Each row is a point on a landscape with many valleys, with its height.
From any point a ball rolls to the lowest of the 4 points nearest to it. It stops when none of these is lower. Distance is the straight distance between rows; heights are no part of it.
K_687: [ 22 -30 -22 -16 -38 -31 -16  26]  height 37.2
K_944: [-48  27  14  -4 -17  16 -16  -8]  height 22.1
K_130: [ 29 -27   8  18  -3 -17   1  -3]  height 26.4
K_217: [ -7 -16  34  31  -7   3  -8  -5]  height 20.7
K_296: [ -8  33 -49 -20  42   1  -2  -2]  height 30.0
K_74: [-22 -14  24  10 -27   4 -18   9]  height 28.7
K_411: [ 45 -37 -21 -14 -29 -32   4  18]  height 41.9
K_913: [ 79 -70  12 -18 -13 -19  40  30]  height 38.5
K_478: [-50  16  50   9 -32  22  -2  -9]  height 17.9
K_247: [  9   4   1  24   7  -5  -7 -16]  height 22.2
K_471: [ 40 -74  23   6  -1 -19  12  24]  height 33.8
K_686: [-45  11  25  -7 -35  16 -16   1]  height 21.6
K_940: [-36  34 -23 -11   9  11 -19   0]  height 31.9
K_768: [ 56 -59   4  -4 -12 -27  18  18]  height 12.2
K_836: [ 68  13 -38 -14   6 -14  32 -14]  height 18.7
K_643: [ 85 -24  -9  -9 -17 -14  41   2]  height 36.1
K_838: [ 26  25 -77 -49  40  -5  25   9]  height 30.4
K_973: [ -6  -5  38  42   1   7  -4 -14]  height 19.3
K_264: [-23  16 -28 -18  -5  -6 -21   3]  height 28.4
K_883: [-43  41  21  14  14  29  -6 -27]  height 26.3
K_835: [ 47  33 -63 -35  36  -2  30  -4]  height 29.5
K_124: [-46 -27  71   5 -43  20   0  15]  height 35.9
K_107: [-12  17  -4  12   2   0 -17 -10]  height 23.7
K_943: [  8  16 -29  -1   6 -11 -12  -8]  height 25.1
K_498: [ 14  20 -17  16  25  -1  -2 -20]  height 22.3
K_914: [ 20  10 -40 -18   2 -20  -4   2]  height 27.3
K_347: [-16 -31  17   0 -37 -12 -24  22]  height 7.0
K_802: [ 26  30 -49 -13  38  -4  15 -11]  height 31.8
K_397: [ 24 -26  -5   4 -14 -24  -7   7]  height 37.1
K_479: [ 13 -33  29  29  -6  -6   0   3]  height 23.2
K_732: [-25  36  -6  12  29  16  -8 -22]  height 22.0
K_816: [-34  35 -52 -30  49   9   2  12]  height 31.3
K_504: [ 50   0 -29  -2   6 -20  10  -8]  height 19.7
K_381: [ 23 -71  35  20   8 -12   8  20]  height 35.7
K_689: [-72  60  12 -20  21  42   9 -14]  height 65.3
K_582: [-44  28  21   7 -10  21 -10 -13]  height 19.2
K_695: [ 67  15 -29  -6   9 -13  29 -17]  height 16.3
K_759: [-15 -62  75  26   1  18   2  16]  height 39.4
K_477: [-29  16  37  24 -10  18  -8 -16]  height 16.5
K_3: [-33 -21  58  24 -26  16  -4   5]  height 35.5
K_684: [  1 -14 -21  -9 -27 -22 -23  15]  height 32.1
K_857: [-62  47 -20 -22  44  29   0   5]  height 7.2
K_231: [-16  24  22  30  14  14  -8 -24]  height 12.4
K_710: [ -3  22 -59 -35  26 -10  -6  10]  height 28.5
K_934: [  8  24   2  35  27   5  -1 -30]  height 19.0
K_384: [ 64  -2 -36 -22 -10 -17  20  -1]  height 2.7
K_735: [ -2 -55  41  18 -12  -5  -6  19]  height 29.0
K_144: [-55  43  -8 -15  14  26 -10  -4]  height 42.6
K_248: [-11 -45  29  10 -26  -7 -14  23]  height 11.2
K_372: [-63  45  28 -15 -18  31   3 -17]  height 13.9

Call two points neighbours if one is among the 4 nearest of the other. Go from one point of each pair to the other, from neighbour to neighbour, staying as low as possible. Name the highest point that can't be avoided.
K_857, K_231 => K_816
K_347, K_231 => K_479
K_347, K_384 => K_914

Two balls start at each pair of points below. Name the first point that both come to, or write -.
K_582, K_940 => K_231
K_686, K_943 => K_231
K_710, K_498 => -
K_247, K_3 => K_231
